The views of a scene show one set of named points, each view turned or mirrored, and shifted as a whole, with a little noise and some points left out.
In the rows, zero is written as 128.

Scene 1
View 1
q781: [122 137 149 152 135 188 100 139 138 172  86]
q789: [112 124 138 167 140 179  98  92 169 194  98]
q162: [122  66  83 189 184 144  89  81 121 151 158]
q981: [145  85 133 160 169 113 101  93  97 116 120]
q757: [138  82 137 167 169 106 101  66 124 134 107]
q694: [128 121 162 152 135 149 102  96 143 165  81]
q538: [112 109 104 177 157 189  92 119 139 177 133]
q552: [115  72  56 203 194 183  85 126 103 152 187]
q851: [140  52  71 189 205 118  93 106  76 106 179]
q253: [145 102 149 153 158 128 106 116 103 125 105]
q955: [134  78 128 170 169 109 102  58 127 143 115]
q343: [107  83  92 197 163 158  87  33 186 202 135]
q504: [137  74 116 175 177 119  97  85 110 133 132]
q508: [134  64  97 183 187 121  92  62 121 138 142]
View 2
q253: [180 199 158  92 141 117 105 141 100 163 122]
q552: [186 142  85 165 122 178 104  98 137 214 149]
q851: [185 159 145 144 146 172  77 132 172 184 186]
q694: [173 199 123 110  82  85 154 137  87 152  94]
q343: [175 165  91 170  42  95 170 134 140 153 130]
q955: [177 189 154 123 104 104 128 155 139 142 147]
q981: [180 189 162 110 136 121 101 150 126 154 145]
q789: [172 194 104 123  75  90 159 127  77 160  86]
q538: [176 173  94 134 102 132 134 107  88 187 103]
q508: [179 183 143 131 101 112 128 147 139 151 145]
q781: [180 187  96 113 107 115 138 111  62 187  84]
View 3
q757: [184 187  90  99  84 112  98 112 154  87 102]
q253: [209 173  80 110 137 126  88 116 157 107  92]
q552: [185 193 201  80 132 123 117 186 108 114 117]
q781: [191 161  51  88 148 141  60 164 134 171 114]
q538: [179 177 115  77 127 127  82 184 119 156 122]
q694: [167 171  48  81  91 125  67 149 142 149 116]
q504: [187 186 123 100 104 113 106 123 145  85 100]
q789: [166 164  44  75 116 136  53 175 131 183 126]
q162: [175 193 155  85  93 113 110 155 122 102 112]
q851: [207 201 193 108 125 111 135 133 136  61  95]
q508: [177 188 112  91  82 115  98 127 144  92 105]
q955: [181 185  96  99  76 107  97 113 148  87 101]
q343: [133 192 113  57  27 109  85 176 116 128 134]
View 4
q253: [102 112 115 113 104 110 163 127 176  84 163]
q343: [206 118  99  80 103  16 155 133 102 118 117]
q162: [155 112 137  62 103  85 132 133 126 139 146]
q757: [117  98  88  75 110  78 177 129 143  89 155]
q694: [153 123  97 139  97  43 177 128 160  76 139]
q981: [102 100 106  79 113 105 161 128 159 100 164]
q789: [175 133 113 149  94  37 165 129 160  80 134]
q504: [121 100 111  70 110  99 153 131 146 113 162]
q508: [128 105 102  72 108  79 159 128 136 107 147]
q552: [172 123 184  70  92 110  97 132 131 163 147]
q851: [115 100 151  29 109 141 120 135 133 153 167]
q955: [119  97  88  69 110  77 169 132 137 100 152]

Which points are out of place in each view (at most two, in the order of its rows)? Write none if all are in place.
view 1 -> q694, q508
view 2 -> q781
view 3 -> q789
view 4 -> none

Scene 2
View 1
q44: [128 153 171  59 133 157 136 137 116  78 156]
q646: [126 180 138  56 144 122 123 151 116  93 153]
q248: [121 181 143  55 147 124 129 146 112  96 149]
q91: [ 78 214 143  32 149 146 151 135  91 162 114]
q838: [132 189 127  60 140 129  80 145 120 128 179]
q304: [127 183 135  59 140 129  97 145 117 110 167]
q401: [121 146 186  56 130 171 163 133 112  70 141]
q744: [122 205 115  61 141 124  68 142 115 155 181]
q387: [127 190 126  57 144 116 100 150 118 109 162]
q978: [132 161 157  63 132 151 111 140 118  96 168]
q68: [137 176 133  64 138 124  93 147 121 101 174]
q971: [110 204 125  49 146 126 100 142 112 149 159]
View 2
q304: [111 121  82 158 139 123  73 140 115 128 118]
q68: [105 119  83 167 132 124  65 131 109 120 117]
q248: [109 150  76 141 130 130  75 152 124 132 108]
q44: [105 151  84 140 110 127  75 153 110 102 112]
q401: [108 174  96 117  81 124  86 181 101  67 114]
q387: [109 124  77 161 145 127  69 137 120 140 114]
q91: [154 155  95 105 168  97 110 187 142 159 112]
q646: [104 143  75 147 131 133  71 145 122 133 110]
q838: [116 103  88 170 148 113  71 130 111 131 123]
View 3
q304: [150 124 103 136  95 140  96 107 157  82 136]
q401: [202 132 115 109  90  99  59 101  83  81 138]
q68: [151 118  96 151  92 137  98 101 154  83 139]
q838: [140 126 105 150  96 153 107 110 171  81 147]
q971: [132 134 119 115  98 155 106 132 180  76 140]
q44: [177 125 105 131  90 119  78  99 119  83 137]
q248: [158 119 109 112  91 123  85 106 146  85 119]
q978: [172 129 106 141  91 129  88 103 127  82 151]
q91: [146 151 147  48 100 141  83 152 162  68 127]
q744: [127 134 110 147 100 168 117 127 193  74 153]
View 4
q401: [ 81 176 160 125 186 177 155 162 129 139 130]
q971: [ 82 158 115  58 106 157 111 113 116 106  97]
q248: [ 81 156 129 106 138 153 121 124 123 127 119]
q44: [ 75 163 148 115 150 160 136 151 110 122 122]
q387: [ 74 151 124  94 111 142 108 121 106 113 110]
q304: [ 77 157 132  93 117 151 119 132 102 106 110]
q646: [ 77 153 129 111 131 146 119 126 114 123 119]
q744: [ 76 155 120  54  82 149 103 123  91  87  90]
q91: [108 175  99  34 152 196 121  92 183 133  98]
q978: [ 73 164 149 104 136 159 136 153  99 112 114]

Which points are out of place in each view (at most two, in the order of its rows)? Write none if all are in place.
view 1 -> q44
view 2 -> q401
view 3 -> none
view 4 -> q91
